Points on a hilly landscape, in no order, each with its height.
From any point a climber takes the steepest step (rise divided by distance) to one of its 2 nearest points. It stops when none of these is higher. Distance is the straight distance between rows; heights are no part of it.
z_17 h=54.5: [114 189 144  84 100  94 173 104  98 109 138 119 165 110 140 162 158 135
 135 104 160 164  91 135 170 140  99 107]
z_967 h=31.3: [156 187 153  97 103 103 149 120 121  95  95 147 106 125 132 141  64  92
 111 209 144 187 161 111 183 163 114 158]
z_67 h=24.8: [ 90 134 141 129 146 120 158 181 148 127  92 136 134 141 115  98 152  93
 163 192  93 155 116  58 136 177 111 119]
z_321 h=29.0: [148 120 147 156 184 121 100 176 159 116  99 160  74 187 109 116 101 132
 104 163 119 109 153 122  94 114 146 140]
z_453 h=57.0: [117  96 119 124 164 166 111 131 156 152 164 102 129 189 127 120 131 138
 152 104 115 101 120 133 146  80 155 138]
z_263 h=10.4: [181  79  86 106 118 151  89  97 190 108 159 139  86 167 101 111 112 155
  90  90 122  75 166 166 124  76 116 142]
z_880 h=60.1: [119 121 111 143  97 194 142  97 160 136 157  96 102  76 137 121 118 142
 103  91 120  53 114 150 121 139 147 147]
z_725 h=49.4: [ 91 117  77 160 115 142 150 150 229 145 140 127 131 122  89  81 160  57
 141 128  77  69 116  62 124 157 110 136]
z_114 h=51.2: [103 105 127 147 114 166 122  98 114 132 134 112 131  87 129 136 121 173
 125  90 129  97 119 150 122 155 145 116]
z_294 h=48.5: [ 82  74  88 141 138 155 111 129 125 130 152 151 191 139 115 128 166 154
 165  85 109 122 131 116 127 132  89  67]
z_349 h=28.2: [ 85  90 115 176 113 137 139 102 194 121 145 147 109 173  87 111 142 144
 146  94 102 106 147  80 164 150 122 127]
z_774 h=33.6: [ 88 143 122 111 172 131 124 146 104 129 142 125 186 172 118 137 174 136
 173 129 128 163 102 105 147 123  96  96]
z_817 h=34.0: [165 154 161 104 112 108 129 141 124 103 102 163 117 163 128 150  86 111
 135 212 151 200 187 123 189 133 118 171]
z_872 h=45.4: [ 84 150 163 144  79  99 184 157 153 162  79 104 104  89 143 108 162 119
 138 138  86 119 110 115 102 161 154 149]
z_786 h=19.5: [106 114 121 164 137 133 139 156 143 148 131 139 145 117  83 129 167  99
 119 124 104  90 134 116  85 180 125 112]
z_516 h=26.4: [162 153 115  81 127 146 110 109 107 160 141  69 111  93 152 112 115 117
 120 125 135  77  77 165 119  92 165 168]
z_643 h=24.7: [152 226 144  82 132 111 162  86 124  98 119 143 119 113 132 155  71  97
  93 115 158 165 116 143 152 146  73 102]
z_352 h=43.6: [101 117 132 155 143 150 146 152 175 142  94 124  88 165 117  86 112 123
 151 152 110 127 120  73 144 143 165 144]
z_357 h=31.8: [103  86 104 137  73 137 152 120 181 132 192 128 154  80 100 119 167 112
 128  94  86  40  92 116 159 146 130 138]
z_743 h=29.5: [100 165 142 124 157 105 181 187 132 100  95 121 123 127 126 109 137  91
 111 188 100 169 105  79 118 166 115 117]
z_863 h=18.2: [121 136 154 152 119 133 143 153 126 123  82 154 101 145 114 124 110 117
 142 192 142 167 175  85 147 178 141 143]
z_473 h=15.6: [134 114 151 151 112 105 133 149  94 156 124 146 140  92 106 153 169 106
 108 124 127 115 158 151  76 173 142 128]
z_794 h=11.0: [160  97 134 134 108 129 129 127  91 133 146 125 164  71 166 131 201 152
 126  74 127 121  82 172  70 127 129  93]
z_198 h=71.5: [ 92 146 150 160  80 168 175 110 154 154 113  95  89  75 150 115 134 149
 126 101 102  60 111 135 105 141 159 158]
z_42 h=32.3: [113 182 159 115 105 106 180 132 116 136 115  88 107 115 170 129 176 118
 122  98  87 111  85 156  88 112 146 162]
z_224 h=27.9: [136 224 155  89 107 102 149  82 116 113  98 132  95 107 135 134  55  97
  94 163 121 168 129 116 155 162  96 140]
z_474 h=13.4: [167  75  64 119 105 148 110 135 165 106 186 143 131 113  82 127 158 113
  89  93 125  67 133 160 122 131 130 117]
z_145 h=39.7: [110  98 104 173 121 119 135 150 213 132 119 166 131 145  77  91 150  55
 144 144  75  94 145  57 113 180 111 133]
z_757 h=28.1: [ 73 159 138 110 139 130 151 139 119 122 126 112 152 145 119 146 159 144
 173 155 136 159 105  93 174 159 108 117]
z_763 h=20.1: [122 111 166 126 157 118 136 195 159 112  88 177 139 181 115  92 150  96
 162 207  81 149 147  53 130 157  95 115]
z_76 h=65.2: [150  96  98 118 161 172  95 127 111 142 179  77 156 149 165 124 137 125
 150  99 146 108 102 153 138  58 159 129]
z_362 h=6.6: [136  77 114 113 162 135  94 115 134 135 129 143 134 186 133 120 121 185
 138  85 128 130 145 154 104  64 128  94]
z_52 h=5.0: [135 133 104 143 184 131 107 142  85 117 137 126 156 134 119 135 154 147
 112 108 150 127 113 144  83 118 131  98]
z_584 h=11.9: [123  86 127 173  91 140 109  92 122 139 120 163 112 116 102 138  89 143
 123 114 141 133 210 131 148 165 140 147]
z_433 h=43.4: [124 141 116 123 139 160  93  75  73 127 130 103 144  97 157 128 102 179
 125 102 138 134 104 150 110 119 129 111]
z_218 h=33.5: [133 132 153  93 130 101 108 135 125 121 102 161 131 190 115 150 122 165
 160 162 148 180 173 134 158 115 117 119]
z_661 h=14.6: [119 106 144 181 102 145 121 105 150 134  98 171  87 154  99 125  92 139
 144 138 145 148 201  92 154 169 142 146]
z_977 h=48.7: [196  44  67 114 115 147  88 135 125 121 161 128 142  83 152 108 135 141
 128  87 158 108  81 178 101  91 138  91]
z_978 h=33.4: [122 182 144 115 168  91 173 177 127  79  93 128 102 124 135 111  96  91
  66 174 109 166 106 100 111 145 126 126]
z_924 h=44.0: [ 85 158 164 111  86  70 192 172 148 143  81 104 125  93 147  97 151  96
 138 163  84 160  89  92 136 159 145 146]
z_341 h=9.0: [142  92 110 152 131 191 129 130 111 134 182  87 170  81 181 136 176 138
 127  83 131 106  81 162  95 100 130  96]
z_934 h=55.7: [ 83 134 146 181  66 128 189 139 186 162  82 102  84  72 133  94 140 120
 139 124 104  93 115  96 113 158 163 146]
z_547 h=39.3: [ 81 122  83 158  74 145 174 131 216 139 170 110 128  89 102  93 170  86
 129 115  93  44 104  79 156 137 120 154]
z_961 h=53.0: [109 165 166  83  81  63 188 153 126 125  99 128 125 107 136 132 129  82
 127 171 117 178 111 102 172 172 138 146]
z_684 h=26.0: [112 129 175 145  69 116 148 125  94 170 107 138 127  81 130 153 123 122
 138 153 147 151 178 132 152 178 149 177]
z_589 h=41.7: [170 175  95  86 107  78 144 107 127  82 126 159 171 142 117 177 111 111
 132 141 196 184 143 157 184 107  88  87]
z_870 h=17.8: [ 99 191 166 142 116 149 152  93 103 133  92 103  99  96 147 135 124 157
 114 128 120 131 133 129  93 173 127 142]
z_203 h=65.5: [ 79  67  99 153 143 169 123 105 175 121 168 132 151 181 119 124 147 170
 144  71  96 120 148 116 139  97  96  94]
z_93 h=8.6: [161  87 126 108 156 153  83  89 174 146 140 126  97 186 126 112  96 177
 116  87 120  94 154 165 100  51 117 121]
z_360 h=39.5: [161  86 121 105 101  87  93 106  54 135 123 135 155  78 141 138 127 150
 135 105 160 143 124 166 121 121 151 121]
z_58 h=6.5: [117 168 126 140 136 164  97  78 124 160 105 100  88 119 126  97  71 142
 123 146 107  99 119 115 119 141 150 154]
z_587 h=28.8: [152 177 148  91 107 129 138  97 105 148 127  76 103  86 175 120 137 125
 111 104 106  86  76 173  91  94 149 169]
z_161 h=15.8: [137 103  82 148 113 142 138 146 173 133 153 137 115 115  76 119 157  93
  91 113 116  61 142 135 106 160 140 130]
z_633 h=21.5: [102  88 153 142  76 102 132 126 116 171 128 146 138  97 106 141 129 129
 153 125 127 109 145 125 170 173 168 153]
z_178 h=59.0: [157  60  83 112 123 197  94 123 156 129 203  99 139 135 168 123 116 131
 146  89 135  88 110 161 164  45 144 123]
z_691 h=36.4: [103 106 109 181 130 162 157 130 220 129 121 129  72 179 102  86 127 111
 140 116 104 107 132  62 150 128 141 142]
z_911 h=9.2: [156 103 143 146 164  87  65 142  97 122 107 173 112 157 110 150  96 148
 113 140 152 132 196 159  96  92 119 136]
z_503 h=4.2: [136 118 103  97 161 106  98 123  89 116 124 146 164 179 142 123 139 177
 149 105 154 170 123 139 130  67 120  91]
z_298 h=25.4: [144 154 128  82 173  87 102 114  96 120 127 117 128 169 122 122 102 129
 131 119 140 151  93 137 148  98 150 148]
z_269 h=21.6: [ 65  99 120 160 139 153 138 128 155 144 141 130 136 143  93 122 150 142
 170 111 109 108 127  88 154 165 118 116]
z_650 h=40.0: [ 79 106 105 145 170 167 118 139 105 136 161 110 196 146 137 134 172 146
 173  98 123 139 110 114 132 110  99  82]
z_915 h=23.7: [165 146 114  81 160 109  97  97  86 138 148  82 133 132 143 113 109 120
 127 111 145 118  71 150 139  76 161 160]
z_851 h=32.5: [163 194 130 120 161  81  82  99  67  98 110 150 116 120 115 147  72 126
  85 149 155 156 145 141 110 119  89 126]
z_535 h=22.7: [ 56 134 146 151 126 149 165 136 135 149 114 114 127 111 116 125 149 144
 172 138 125 119 114  81 154 179 124 124]
z_188 h=32.4: [151 151 154 100  76  84 131 107  60 138 121 136 156  80 139 173 128 121
 124 142 172 181 169 168 147 139 116 154]
z_148 h=11.6: [136  90 155 162 139 111 101 160 130 133 116 194 125 173 101 153 117 144
 127 148 144 153 225 140 119 120 106 127]
z_160 h=6.9: [158 119 103 145 184 113  74 134  82 104 118 147 129 137 117 133 117 161
 104 113 158 122 143 158  76  93 126 103]
z_933 h=41.6: [ 93 132 124 146 154 172 151 140 119 155 165  59 159 125 154 139 168 105
 143 112 119  99  97 123 119 110 141 130]
z_653 h=53.7: [178  35  48 115 109 183  90 127 159 109 189 127 135 104 184 111 105 139
 138  84 148 116  81 167 128  52 121  96]
z_942 h=36.6: [113 168 148 125 141 128 169 131  99 141 151  76 148 115 163 140 184 113
 120  95 115 123  75 137  98 111 134 136]
z_142 h=37.3: [150 179 126 113 160 116  86  84  72 124 115 112 117 110 124 128  94 139
  98 129 136 132 118 147  92 126 125 133]
z_378 h=29.3: [136 147 174 118  80 101 122  93  71 154 103 127 119  76 138 156 113 137
 119 135 138 140 160 159 122 162 142 167]
z_604 h=47.9: [100 148 117 139 195 156 141 160 126 137 153  70 139 176 142 128 138  91
 136 141 117 132 104 110 122  97 149 140]
z_778 h=29.4: [134 120 150 100 166 100 102 143 127 133 115 146 117 196 110 130 120 153
 146 139 128 148 133 130 138 108 145 132]
z_557 h=9.1: [136 128 134 143 111 143  73  67 100 153 103 139 101 111 109 117  66 158
 129 141 125 118 169 134 130 157 143 145]
z_551 h=25.0: [126 109 140 160 165 113 117 187 140 127 108 169 111 169  87 125 134 109
 122 165 113 125 156 106 103 155 141 126]
z_55 h=16.1: [149 103 203 141 147 115 134 190 168 115  95 195 112 199 122 125 143 132
 136 203 108 160 185  81 131 130  97 118]
z_303 h=26.2: [103  81 123 134  85 121 134 128 148 159 155 136 144  99  98 123 148 125
 148 105 106  62 105 126 162 156 164 138]
z_219 h=28.3: [149 220 125 107 174 103 124 107 104  73 124 154 128 134 122 159  79 119
  85 129 173 168 125 136 135 123  71  96]
z_777 h=32.7: [147 165 155 129 197 104 100 158 125  89  92 153  76 178 127 116  74 129
  94 185 119 140 136 110 112 113 131 146]
z_399 h=11.8: [172  67  58 102 113 170  96 117 173  96 188 132 109 136 110 119 128 141
  96  83 133  82 131 168 135  91 121 123]
z_285 h=7.8: [164  75  96 153 111 205 112 125 130 121 193  83 161  65 218 133 132 133
 135  88 149 120  81 165 101  76 128  88]
z_415 h=13.2: [142 104 151 137  92 104 130 131  70 140 131 148 165  78 138 158 194 133
 124  99 127 135 135 167  78 158 123 103]
z_804 h=21.4: [105 164 158 144 117 126 160 133 117 130  79 120  97 109 127 123 115 127
 122 169 132 154 143  98 118 184 145 142]
z_337 h=6.4: [181 100  84 136 136 184  76  92  93 123 165  79 152  76 218 107 101 148
 132 107 147 135  79 161  92  60 124 103]
z_468 h=46.3: [114 191 165  87 106  78 186 131 110 114 112 126 128 114 134 154 141 104
 113 132 130 167 104 125 143 163 114 131]
z_607 h=13.6: [144 102 197 152 137 115 115 175 169 131 107 199 121 191 122 160 130 158
 123 180 142 169 226 118 124 107  80 118]
z_501 h=46.5: [153 177 118  86  72  74 163 103 114 104 132 137 183 105 127 187 146 113
 135 135 186 177 134 155 185 139  92  99]
z_965 h=50.4: [123 122 126 132 161 161 119 135 173 151 120 111  89 188 119  96 103 133
 142 132 113 104 124 117 132 106 167 159]
z_900 h=35.5: [172 120 123  95  72  74 110  86  38 123 114 143 166  62 162 151 118 142
 126 118 180 180 152 170 130 114 110 125]
z_760 h=37.4: [156 156 128  88 108  89 115 123 114  96 113 154 151 167 115 175 111 134
 144 178 172 194 175 149 180 114 108 129]
z_879 h=37.5: [125 199 136 118 194 112 141 143 114  90 113 116 104 151 133 126  86 103
  82 152 126 156 102 112 112 127 124 138]
z_71 h=43.9: [180  57 100 104 116 110  83 122  95 136 141 126 142  94 128 124 130 143
 133  98 150 107 104 176 114 109 160 115]
z_296 h=42.3: [116 182 122 134 215 130 144 159 112 105 146  94 131 170 141 134 122  91
  99 140 130 154  96 110 112  98 126 131]

Where does a climber stop that starts at each point below?
z_535 -> z_203
z_362 -> z_786
z_285 -> z_786
z_870 -> z_76
z_763 -> z_604
z_915 -> z_604
z_551 -> z_604
z_684 -> z_76
z_643 -> z_198
z_269 -> z_76

Call two points neighbours if one is among the 2 nearest of the other. Go from one point of each pair to the other, from neighbour to neighbour, staying as high as possible. Name the lowest point that can't be avoided.
z_76 / z_725 -> z_633
z_76 / z_203 -> z_349
z_961 / z_198 -> z_924
z_604 / z_17 -> z_915
z_961 / z_17 -> z_468
